The views of a scene show one set of named points, each view turned or mirrored, and shifted as a whole, with a little noise and some points left out.

Scene 1
View 1
tigon: [-2  1 -3 -6 -4 -1  5  0 -3  2  0  2  7  3 -5  1 -9 -6  4 11  4 -1  0 -5
  2  1  0 10 -3  2  5 -8 -3  0  2 -2  8 -2 -3 -5  6]
lagil: [-2  2 -4 -9 -4  1  4  5 -6  2 -4  4  4  8 -4  1 -6 -1  4 11  3  0  7 -6
 -7 -2 -2  8 -5 -1  6 -3  1  0  2  2  8 -3 -6 -8  3]
pav: [ -6   3   4  -5  -1   1   1   0   1   3   9   0   6   1  -3  -1  -9  -3
  -1  11   2   1   2   0   5   9  -1   6   0  -2   8 -10  -6  -1   2  -3
   3   1  -3  -1   4]
Zufo: [-4  1  3 -5  1  2 -3  3  1  3  7  0  4  2 -7 -1 -9  0 -1  8  2  1 -1  0
  2 10  0  5 -2 -3  6 -7 -4 -3  3  1  3  1 -2 -2  6]
nomum: [-5  0 -4  2  2 -1  1 -3 -4 -2 10  0 -2 -3 -8 -6 -9 -5  2 10  1  3 -1  0
  8 10  3  5 -4 -3 10 -1  6 -7  7 -2  4  1 -3 -5  3]
Fivin: [ -3   0  -7   2   1  -3   2  -5  -7  -4   5   1  -3  -3 -10  -8  -9  -8
   4  11   1   3   0  -2   5   7   3   6  -6  -1   9   1   9  -7   8  -2
   4   0  -3  -7   3]
dovu: [ -2   0   3  -9  -1   1  -1   3   1   4   3   0   9   4  -8   0  -9  -3
   1   7   4  -1  -4  -3   1   5   1   7  -3   0   2 -12  -8  -2   1   0
   7  -1  -1  -2  10]
gegi: [-3  3 -4 -6 -6 -2  7 -2 -5  1  1  2  8  3 -3 -1 -8 -9  4 13  4  0  3 -5
  3  1 -1 11 -2  4  6 -9 -2  1  2 -4  8 -3 -4 -5  4]
Gozof: [-3  3 -7 -1 -4 -3  7 -4 -9 -2  2  3  0  0 -4 -5 -8 -9  5 14  2  3  6 -4
  3  3 -1  9 -4  1  9 -1  6 -2  5 -3  6 -2 -5 -8  0]
sog: [-5  1  0 -4  0  0 -1  1 -2  1  6  0  3  1 -8 -3 -9 -3  1  9  2  2 -1 -1
  2  8  1  5 -4 -2  7 -6 -1 -4  5  0  4  0 -2 -4  5]
gipo: [ -3   2   2  -9  -5   3   5   5   3   7   2   1  10   9   3   8 -10   1
   3  13   3  -5   6  -5  -1   1  -4   9   3  -2   7  -9  -8   4  -2  -1
  11  -1  -6  -3   5]
Nopi: [ -1  -7  -3  -1   3   3  -3   4   4   2   3   0   3   3 -10   3 -13   1
   5   6   3  -4  -7  -5   2   4   5   4  -5  -5   6   0   2  -8   3   3
  13   0  -1  -6  11]
muna: [ -2   0  -3  -4   2   1  -3   4  -6  -1   1   2  -2   2 -12  -6  -6   0
   1   6   1   5   0  -2  -5   6   2   4  -9  -5   5   0   6  -8   7   5
   3  -2  -2  -8   5]
vupe: [-2  1 -5 -5 -5  0  7  0 -4  2 -1  3  5  5 -1  3 -9 -5  6 13  3 -2  6 -7
  0 -1 -2  9 -2  0  8 -3  1  1  1 -2 11 -2 -6 -7  3]
View 2
dovu: [ -7   5 -11  -1  -5   2  -1   2  -4   8   3   1   1  -1   6  -1   3  -4
  -6   7  -4   1  -1  -4   5   0   9   3   1   5 -11  -7   1  -7   1   2
  -3  -2   3   0  -7]
Nopi: [ -9  11 -12   1 -11   4   5  -3  -4   4  -4   6   6  -3   9   3   3  -8
  -1   5  -6  -1  -2  -2   0   0   0   2   5   2  -4   1   4  -1   3   4
  -5  -1   5   8  -6]
nomum: [-6  9 -8 -1 -9 -4  2  3 -2  1 -5  0 -2 -1 10  2  6 -6 -3 -8 -5  5  8 -1
  4  2  1  3  3 -7 -6  2 10  1  6  0  6 -3  6  4 -3]
tigon: [ -1   3 -13  -2  -7   1   1   0  -1   7   0   0   1   2   7   3   3  -4
  -4   5  -5   1  -3  -6   5  -1   8  -2   2   1  -7  -2   5  -2  -3  -1
   2  -4   0  -1  -8]
muna: [-11  12 -10  -1 -10   0   1  -2  -8   2  -1   2   2  -4  10  -2   0  -8
  -1  -9   0   2   6  -4   2  -1   3   8   1  -1  -3   0   7   2   0  -3
  -3 -11   5  -3  -6]
sog: [ -8   7 -10  -1  -7  -1   0   3  -3   4   1   0  -1  -1   8   0   5  -5
  -4  -2  -5   2   5  -3   5   1   5   4   1   0  -9  -1   6  -2   3   0
   2  -3   5   1  -5]
Gozof: [  2   3 -12  -3 -10  -2   3   0  -1   3  -4  -2  -2   3   9   4   3  -5
  -3  -6  -3   4   2  -6   5   0   5  -3   2  -7  -2   3  11   5  -3  -5
   9  -7   0  -2  -8]
vupe: [  1   1 -15  -3 -11   2   4  -2   0   5   1   0  -1   3   7   4   1  -5
  -2   2  -5  -2  -4 -11   6  -1   4  -5   1  -2  -5   4   6   3  -4  -2
   3  -4   0  -3 -10]
Fivin: [ -3   9 -10  -1  -9  -3   2   0  -3   1  -9   0   1  -1  11   4   4  -6
  -2  -9  -3   6   7  -1   2   1   3   2   4  -8  -1   2  12   4   2  -3
   7  -7   4   4  -5]
pav: [ -6   3 -10  -4  -7  -1  -1   6   0   6   6  -2  -5   1   7  -1   6  -4
  -7   1  -7   1   4  -5   9   2   6   2   0   0 -14  -2   4  -5   4   2
   4   0   4   0  -4]
gegi: [  2   0 -13  -3  -7   0   1   1   0   7   0  -2  -1   3   7   4   3  -3
  -5   4  -5   2  -3  -7   7  -1   9  -4   1  -2  -7  -2   6  -1  -4  -3
   6  -4  -2  -2  -9]
Zufo: [-11   6  -9  -2  -8  -1  -1   3  -3   5   4   0  -2  -2   8  -2   5  -6
  -5  -1  -5   0   5  -4   6   1   4   5   0   2 -12  -2   3  -4   4   2
   0  -2   6   0  -4]
gipo: [ -4  -2 -14  -5 -10   4   2   0   2   8   9   1  -2   3   5   1   4  -5
  -5  10  -8  -6  -6 -12   9   0   5  -4  -1   4 -13   1   0  -3  -2   3
   0   3   1  -3  -9]
View 3
Fivin: [  2   0  -3  -5  -1  -1 -13  -6   3  -7  13   1   3   0 -11   2  -2   1
   9   5  -4  -3   7  -1  -5  -1   0   5  -4  -4   6  -6  -7   5  11  -6
   2  -3  -9  -3   3]
Zufo: [ 6 -2 -9 -1  4  0 -4 -1 -1 -1 11 -5 -3 -2 -6  1 -2  3  3 -2  2  5  5  3
 -5 -1  2  1 -1 -4 -2  3 -4  7  6 -9  3 -6 -5  2  0]
Gozof: [  1  -2  -6 -11  -1   4 -10  -7   0  -8  14  -1   4  -7 -11   2  -2   3
   7   6  -3   0   5  -3   2   3  -3   9  -5   0   5  -3  -6   1  10  -5
   2  -3  -5  -1   1]
Nopi: [  3   3  -3   4   7  -6 -10   0   2   0  12   1 -11  -2  -6  -2 -10   4
   6   0   0   5   3  10  -2   2   2   0  -3  -6   2   5  -4   8   5  -6
  -3  -8  -8   0   1]
gipo: [  4  -5 -14  -8   8   4  -1  -2  -4  -1  12  -9  -8 -14  -3   0  -5   7
   1  -2   3  12   1   5   7   9  -1   5  -3   1  -4  11  -1   2   5  -5
   1  -8   1   6  -2]
pav: [  8  -5 -14  -5   3   3  -1  -3  -3  -1  10  -9   0  -5  -4   3   1   4
   2  -3   1   6   6   2  -4   0   3   1  -2  -5  -3   3  -2   7   9  -8
   5  -4  -4   2  -1]
gegi: [  8  -6 -13 -12  -1   3  -5  -5  -1  -4  11  -6   1  -9  -8   1  -4   4
   6   3  -3   4   3   2   4   7  -2   6  -3   0   3   4  -3   2   6  -4
   0  -2  -1   0  -2]
dovu: [ 12  -5 -13  -3   2  -2  -2   1   0   2   9  -6  -3  -2  -5  -1  -6   2
   4  -1   0   6   1   7  -3   3   1   0   0  -3  -1   7  -3   7   2  -9
   0  -4  -1   1  -4]
nomum: [  3   0  -4  -3   0   0  -9  -6   1  -5  13  -1   2   0  -8   4   1   2
   6   1  -2  -1   9   0  -6  -3   2   3  -3  -7   3  -5  -5   8  12  -7
   4  -5 -10  -1   3]
lagil: [  1  -3  -7  -6   5   4  -7   0  -1  -6  14  -1  -3  -8 -11  -2  -5   3
   6   5   3   5   0   2   5   7  -5   9  -1   7   0   6  -7   0   2 -10
   1  -7   1   4  -1]
tigon: [  8  -5 -11  -9   1   1  -5  -2   0  -3  11  -4  -1  -7  -7  -1  -6   3
   6   3  -3   5   2   4   2   6  -1   5  -3  -1   3   5  -3   3   5  -5
  -1  -3  -1   0  -3]
muna: [  2   1  -3   3   4  -1 -11   2   2  -5  14   3   0   4 -12  -1  -2   0
   8   4   3   0   4   2  -5  -2  -2   4   2   3   1  -1  -9   5   3 -14
   4  -7  -6   2   1]
View 4
nomum: [ -2  -6  -6   3   3   8  -3   0  -4   4  -3   9  -2  -6  -7  -8  -2   3
   0   6   3   1 -14   0  -3   0  -6   6  -2   6   1   5  -9   8  -4   4
   2  -5   4   7   0]
Nopi: [  0  -1  -1  -1  -5   1   0   0  -2   4 -10  12  -3  -6  -8  -3  -7   2
   3  -4   5 -10 -11   3  -1  -8  -1   9  -4  -3   0   5  -4   9  -8   1
  -3  -3   0   4  -3]
gipo: [ -5   8   5  -9 -12  -4  -1  -5 -12   6  -5  12   3   4  -4  -7   3   4
   2  -6   5   2  -4   3   0  -8   1   2  -1  -9  -7  -2  -8   4  -2   2
   1 -16  -5   4 -12]
vupe: [ -3   4  -2  -5  -6  -1   0   0 -16   6  -4   8   0  -1  -5  -5   1   5
   0  -2   8   3  -5   2   0  -4   0   3   1  -4  -2  -3  -7   8  -3  -2
  10 -11   1   5 -10]
dovu: [ -2   2   3  -3  -5   0  -3  -1  -3   7  -6  12  -1  -2  -2   0   4   2
   1  -4   5  -7  -6   3  -1  -7   1   6  -2  -2  -7  -5  -9   3  -3   3
  -5 -12  -5  11  -3]
muna: [-3 -2 -4  6  1  5  6  4 -7 -1 -7 11 -7  0 -4 -2 -1  1 -1  0  2 -2 -8 -2
 -2  0  2  7 -2  2  3 -2 -7  8 -3 -1  0 -1  1  7  5]
gegi: [ -2   2  -1  -4  -3   0  -4   0 -14   8  -2   7   1  -3  -3  -2   4   4
  -1  -1   9   2  -5   2   0  -2  -2   3   2  -1  -6  -7  -9   5  -2   1
   9 -14   1   9  -9]
Zufo: [ -4   0   2  -1  -3   4  -1  -3  -3   3  -4  13  -1   1  -4  -6   2   1
   1   0   1   0  -9   1  -3  -4  -2   5  -3   0  -4   0 -10   4  -3   5
  -6 -10  -4   9   0]
lagil: [ -4   5  -1  -2  -7  -2   6   2 -16   2  -7  10  -3   3  -3  -3   1   4
  -2  -4   6   1  -2   0  -1  -3   4   4   0  -5  -1  -7  -6   7  -1  -4
   7  -8   0   5  -6]
sog: [ -3  -2  -1   0  -1   4  -2  -1  -5   4  -4  11  -1  -2  -4  -5   2   2
   1   1   3   0  -9   1  -2  -2  -2   5  -2   2  -3  -1 -10   5  -3   4
  -2  -9  -1   9   0]

In a view up to two points have been moved. Name them for each view, in the order of its rows, or write none.
view 1 => none
view 2 => Nopi, gipo
view 3 => Zufo
view 4 => nomum

Scene 2
View 1
zove: [  5  -7   4  -7   2  11   8  -1   2   6   3   5  12  -4  13  -5  -6   4
   0   4  -3   0  15  11   7  -7   3  -4  -1  -3   2  -4  -2  -7   7 -11
   6  -9  -4  -1  10]
lede: [ 4 -1 -3 -4 -3  8  5 -1 -1  1 -3  0  7  4  8 -9 -6 -2  1  3 -3  3 13  8
  4 -9  0 -4 10 -3 -2 -7 -6 -5  0 -8  1 -4  3  3  3]
Veras: [ 11   0  -4 -10   2  15   5   4   2   9   4   3  11  10  10 -14  -9  -1
  -2  -3  -3   3  17  10   5 -11  -4  -1  14  -9  -3 -12  -6  -5  -1 -13
   2  -2   2   2   6]
ziv: [ 1 -3 -3 -2 -2  9  3 -3 -2  1 -1  4  5  0  5 -4 -7 -2  1  3 -2  1 11  8
  2 -6  1 -1  4 -5  0 -2 -5 -4  2 -6  1 -2  3  1  4]
rozi: [ 0  1 -7  5 -5  3  4 -9 -7 -4 -8 -5  3  3 -2 -8 -2 -9 -4  2  4  1 11  5
  1 -2  1 -4  8  2  1  5 -4 -5  0 -6  1 -3  6  4  0]
dop: [ -4 -10  -8   3  -6  11  -7  -8  -7  -5   0  14   0  -6  -1   4 -14  -5
   2  11  -2  -3   2   4  -7  -2   8   4 -10  -5   5   4   1  -2   2   1
  -4   1   5  -5   7]
dozi: [ -2  -5 -11   7  -7   6  -4 -11  -9  -7  -5   4   1  -1  -4  -4  -9  -9
  -3   8   1  -1   5   3  -6  -1   5   0  -3   1   5   7   2  -4   1  -2
  -3  -2   8   0   5]
rimum: [ 2 -4 -4  1 -3  7  3 -6 -4 -1 -3  1  6  0  5 -6 -5 -3 -2  5  0  1 10  6
  1 -4  3 -4  2  0  3  1 -1 -6  2 -7  1 -6  3  1  6]
Vakod: [  2 -12   2  -7  -3  12   2  -1   2   1   3  13  10  -8  14   0 -11   5
   5  11  -8  -1  10   9   3  -9   9  -2  -9  -4   3  -6   1  -5   5  -6
   0  -9  -3  -5  11]
Fugi: [  9  -5   1  -9   0  11  10   0   3   5   1   0  15   1  16 -12  -4   5
  -1   4  -4   3  18  11   8 -10   2  -8   5  -1   0  -9  -2  -8   4 -14
   4 -12  -3   1   9]
sel: [ 3 -5 -1 -5 -4  9  5 -2  0  0 -1  4  9 -1 10 -7 -6  1  2  6 -4  1 12  8
  4 -9  3 -4  3 -2  0 -6 -2 -6  2 -7  1 -8  1  0  6]
Reti: [-1 -7  4 -4  0 10  5 -2  0  4  2  8  6 -7  8  2 -7  3  3  5 -2 -1 10 10
  5 -5  4 -1 -3 -5  1 -2 -4 -4  5 -6  5 -4 -2 -2  6]
magen: [  0  -7  12  -5  -2   3  17  -4   3   2  -6  -4  13  -9  17  -3   3   9
   4   7  -3   2  17  12  14  -8   6 -13   2   5   0  -5  -5  -9   8 -10
   7 -17  -8   2   6]
loti: [ -6  -6   8  -1  -3   3  10  -4  -1   0  -6   1   4 -11   8   3   0   3
   6   6  -1   0  10  10   9  -6   6  -7   1   0  -1  -1  -7  -4   6  -3
   6  -8  -4   1   1]
vora: [ 1 -7  2 -6 -1 10  4 -1  1  2  1  7  8 -4 10 -3 -8  2  3  6 -4  0 11  9
  5 -8  4 -3  1 -5  0 -6 -4 -5  3 -6  2 -6 -1 -1  6]
kaluv: [  4  -7  -4  -5  -7   9   1  -2  -1  -4  -2   7   9   0  11  -7 -10   1
   3  10  -7   1  11   7   0 -11   6  -4   0  -2   0  -7   0  -5   1  -6
  -4  -9   1  -1   8]
pulub: [  0   1   5   0   0   2  14  -5  -1   3  -7  -9   7  -1   7  -6   4   0
  -1  -1   3   2  16  10  11  -5  -1 -10  12   2  -2   0 -10  -7   4  -9
   8  -8   0   6  -1]
View 2
lede: [  0  -5   1 -17   6 -12   9   2  -1  -1  -1  -1   6   5 -10   0  -7  -3
   7  -3   6   5   0  -4   2  -4  -3  17  -2   5   4 -10  -7  -1  -9   1
  -8  -5  -2   5   2]
ziv: [  0  -3  -4 -18   4  -9   8   2   2   2   2   0   1   4  -6  -1  -7  -4
   8   0   6   2  -4  -2   5  -3  -1  14  -5   5   6  -6  -7  -3  -9  -1
  -6  -4  -1   6   2]
Fugi: [ -4  -8   2  -6   4 -14   1   3   4  -5  -6   1   6   8 -12   8  -9  -3
   5  -9   7   6  -2  -8   3  -4 -16  18  -5   7   6  -7  -5   0  -6   6
  -6  -2  -6   2   0]
zove: [ -5  -6  -5  -7   2 -12   1   5   8  -3  -3   2   1   5  -7   5  -9  -5
   6  -5   8   3  -5  -5   7  -3 -14  16  -8   7   8  -2  -5  -3  -5   4
  -3  -1  -5   4   0]
Vakod: [  2   3 -12 -13   5  -4  -2  10  13   0  -3   4  -2   5  -1   4 -11  -4
   3  -7   5   3  -9  -3   9  -5 -12  15 -11  12   8   1  -9  -6  -2   5
  -6   1  -5   5   2]
vora: [  0  -2  -6 -15   5  -9   4   7   6  -1  -1   2   0   4  -5   2  -9  -4
   7  -2   7   2  -4  -2   7  -4  -7  17  -6   7   8  -4  -8  -5  -5   3
  -5  -1  -3   5   2]
rozi: [ -2  -3   3 -15   6 -10  13  -8  -4   5   6  -2   4   2  -4  -7   0  -3
   7   3   6  -1   5  -6   1  -2   7   6  -1   4   0  -4  -4   0 -15  -8
  -7  -8  -2   7  -2]
sel: [  1  -2  -3 -14   6  -9   5   3   3  -1  -3   1   4   5  -6   1  -7  -3
   6  -4   5   4  -2  -5   4  -4  -6  15  -5   8   5  -5  -8  -2  -6   2
  -8  -3  -4   5   1]
dozi: [  4   5  -5 -18   6   0   8  -7   2  10   9  -1   0   2   2  -8  -1  -3
   2   2   3   0  -2  -4   6  -4  10   1  -9  10  -1   1  -8  -3 -14 -10
  -7  -8  -1  10   0]
rimum: [ -1  -2  -2 -13   5  -8   7  -3   2   3   3   0   3   4  -4  -2  -4  -4
   5  -1   5   2  -1  -5   4  -3  -1   9  -6   8   3  -3  -6  -2 -11  -3
  -7  -5  -3   6   0]
kaluv: [  5   2  -4 -17   9  -4   3   5   5   2  -4   2   5   6  -4   1  -8  -1
   1  -8   3   5  -4  -6   4  -6  -5  14  -6  11   3  -4 -10  -3  -6   2
 -11  -4  -3   5   2]
loti: [ -5  -2  -7  -9  10 -12   9   7   4  -5  -3   3  -4  -1   2  -4  -5  -4
  15   1   7  -6   5  -1   5   0  -7  13   0   7   6   4  -5  -4  -4   3
  -5   1  -6   4  -1]
Veras: [ -1 -12   4 -18   0 -16   7   2   0  -1  -1  -2   8  10 -20   7 -11  -5
   5  -4   8  10  -7  -4   3  -5  -7  24  -5   2   9 -19  -7   0 -10   2
  -7  -6   0   5   4]
dop: [  8   9 -14 -23   6   3   5   1   8  10   8   1  -4   2   4  -6  -6  -4
   2   1   3   1  -8   0  10  -5   7   6 -12  12   3   2 -11  -7  -9  -6
  -7  -5   0  10   2]
View 3
dozi: [  3  10  -7 -12   2  -7  10  -7   1   4   8  -3   7   6  11  11  11  -6
   5   6  10   4   2   6   5   1  -2   4  -4   0  -6  -6  -3   2   3  -7
   6   2   4  -3   0]
Fugi: [ -5  -7  -8  10  -2 -11   0   8   5  -4 -12  -5   4  -7   8  -6   1  -2
  -6  -5   1   1  -4  -6 -11  -8 -11  -1  -3   2  -3   1   4  -5   7   0
   6   1   4   1  14]
lede: [ -4   1  -5   4   1 -13   4   4  -1   2  -5  -5   6   4   7   6   3   1
  -1  -2   3   2  -1  -3  -5  -7  -3   0  -1  -1  -5  -3   6  -6   6  -6
   9   5   4  -1  11]
Reti: [ -2  -6 -11   2 -11 -10   3  -1   2  -5  -1  -6   3  -2   6   1   7   1
   5  -2   6   4   4  -2  -1  -5 -10  -1  -9  -5  -3   1   3   0   3   6
   4   4   9   3   3]
sel: [ -4  -2  -9   6  -3 -10   3   3   2  -1  -5  -6   3   1   8   2   4  -1
   1   0   4   4  -1  -2  -3  -4  -8  -1  -4   0  -3  -1   3  -3   5  -1
   6   2   5   1   9]
Vakod: [ -3  -6 -17   6 -12  -5   2   1   6  -7  -6  -7   1  -3  10  -1   9  -2
   6   4   5   8  -3   1  -2   2 -14  -7 -11   1  -2   4   0  -1   1   6
   2  -4   9   6   6]
magen: [ -5 -12  -3  16  -4  -7   4   7   5  -4  -3 -10  -5 -11   4 -13  -3  -6
  -7  -9   2   3   5  -7   1  -3 -15   2  -4  -4   4  -1   0   2  10   7
   3   2   2   0   9]
loti: [ -3  -6  -4   9  -7  -8   7   0   1  -2   4 -10  -4  -3   3  -3   2  -3
   2  -6   5   4   9  -3   7  -3  -9   2  -5  -7   1  -2   1   3   7   7
   4   6   6   1   3]
pulub: [ -4  -5   3   8   2 -14   5   4  -1   2   0  -7   2  -4   2  -3  -3  -2
  -6 -13   4  -2   9  -8  -1 -12  -5   8   1  -6  -1  -6   4  -1  12  -1
   8  10   2  -5   7]
ziv: [ -3   0  -8   1  -4 -12   4   0   0   0  -1  -5   6   4   6   6   6   1
   4  -1   6   3   2  -1  -3  -6  -5   1  -5  -3  -6  -2   4  -3   4  -2
   7   5   7   0   6]
dop: [  1   6 -15  -9  -7  -6   8  -8   1  -1   6  -4   5   8  11  13  14  -3
  11  10   9   8   1   6   6   4  -4  -2 -10   0  -5  -2  -1   1  -1  -1
   5   0   9   3  -1]
zove: [ -3  -8 -11   5  -7 -10   0   3   5  -6  -8  -5   4  -6   7  -4   5  -1
  -1  -4   5   2   0  -4  -8  -6 -13  -2  -7  -1  -3   2   2  -3   5   4
   5   2   7   2   7]
vora: [ -4  -5 -11   6  -8 -11   3   2   2  -3  -4  -7   3   0   6   2   5   1
   3  -1   5   4   1  -2  -2  -4  -9  -3  -7  -2  -3   0   4  -2   3   3
   5   3   8   4   7]
View 4
ziv: [-3 -2  8  1  0  4  3 -6  1  4  9  2  5  1  2 -5 -3 -5  5 10  0 -3 -1 -4
 -1  7 -3  4  0  4 -1  2 -2 -1 -2 -3 -8  5  6  3  5]
magen: [-13  -9  -5   4  -2  -8  -5  -5   1  -6   1   4  -3  -9  -5   5  -8  -6
   7   1  -7   2  10   4   6   5 -12  -2  -6   9  -3  13   9   7  -5   1
  -1   3   2  -6   4]
dop: [ -1   4  15  -6  -5  11   5   2  -4   8   8   1   0   4   4 -12  -4   2
  -8  11   3  -2  -6  -6  -7   4   4  -4   4  -1   0  -4   0  -7  -6  -4
  -2  -1   3  12   4]
Reti: [-3  0  5  3 -7  7 -2 -4  1 -1  7  1 -1 -5  1 -3 -4 -3  3  8 -1 -5  3 -1
  2 10 -7  0  1  4 -2  2  3 -3 -4 -3 -3  2  7  4  4]
zove: [-10  -1   3   7  -6   2   0  -7  -1  -3   5   2  -2  -9  -2  -1  -5 -10
   6   8  -4  -2   4  -1   8  12 -10   3  -1   4   0   4   1   0  -2  -3
  -4   4   5   2  -1]
Vakod: [ -9   5   7   1 -10   3   0  -3  -2  -2   2   2 -10 -13   1  -6  -8  -5
  -3   9  -4  -2  -1  -2   5  11  -7  -2   2   5   3   4   0  -2  -7  -3
   1   2   6   9   1]
kaluv: [-10   1  10  -2  -2  -3   5  -6  -2   4   3   2  -3  -5   1  -7  -7  -6
  -1  10  -2   0  -5  -3   1   5  -3   2  -1   4   5   6  -6   1  -6  -1
  -5   6   3   7   2]
rimum: [-7 -4  7  0  1  2  6 -4 -2  5  7  3  5  3  0 -4 -3 -7  3  7 -1  0  0 -4
 -1  3 -1  2 -1  1 -2  2  1  0 -2 -2 -7  4  1  1  2]
sel: [-9 -2  5  1 -1 -2  3 -7  0  3  6  2  1 -4  0 -4 -6 -7  5  9 -2 -1 -1 -3
  2  6 -6  3 -1  5  2  6 -3  2 -3 -2 -7  6  5  3  3]
dozi: [-3 -3 14 -6  2  8 10  1 -7 12  9  2  8 12  1 -9 -1 -2 -5  8  3  1 -4 -7
 -7 -1  7 -2  1 -2 -4 -4  2 -4 -3 -3 -5  0 -2  6  2]
loti: [-3 -7  0  0 -3  1 -6 -3  2 -3  5  2  1 -1 -1  0 -7  1  5  4 -2 -2  6  2
 -2  4 -7 -3 -2  7 -5  8 10  1 -5  0 -3  1  5 -2  9]
rozi: [ -4 -10   8  -2   8   1   8  -4  -2   9  10   3  14  13   0  -3  -1  -5
   6   6   2   1   1  -6  -5  -2   3   3  -3   1  -6   1   2   1   0  -1
 -11   4  -1  -2   4]
Veras: [ -8  -2   5   9   1  -1   7 -15   4   3   9   3   7  -5   2  -2  -2 -16
  15  14  -2  -5  -2  -6   6  12  -9  14  -1   5   4   6 -14   1   2  -3
 -15  13  10   2   1]
Fugi: [-15  -4   1   7  -1  -5   4 -10   0  -1   4   4   0 -10  -3   1  -5 -15
   9   8  -6   0   3  -2  10  10 -10   6  -4   5   2   8  -4   5  -2  -2
  -8   8   4  -1  -1]
pulub: [ -6 -13  -2   4   5  -4   0  -7   4   1   9   4  11   4  -2   4  -3  -7
  15   4  -2  -1   8   0   1   2  -8   5  -6   6  -7   8   6   5   1   0
 -10   6   3  -9   7]
lede: [ -7  -5   5   1   3  -3   4  -9   2   5   7   2   6   1   1  -3  -4  -8
  10  10  -1  -2  -1  -4   0   5  -4   7  -2   5   2   7  -6   2  -2  -2
 -11   9   5   1   5]

In a view up to two points have been moved. Name them for each view, in the order of its rows, or write none.
view 1 => dop
view 2 => none
view 3 => lede
view 4 => none
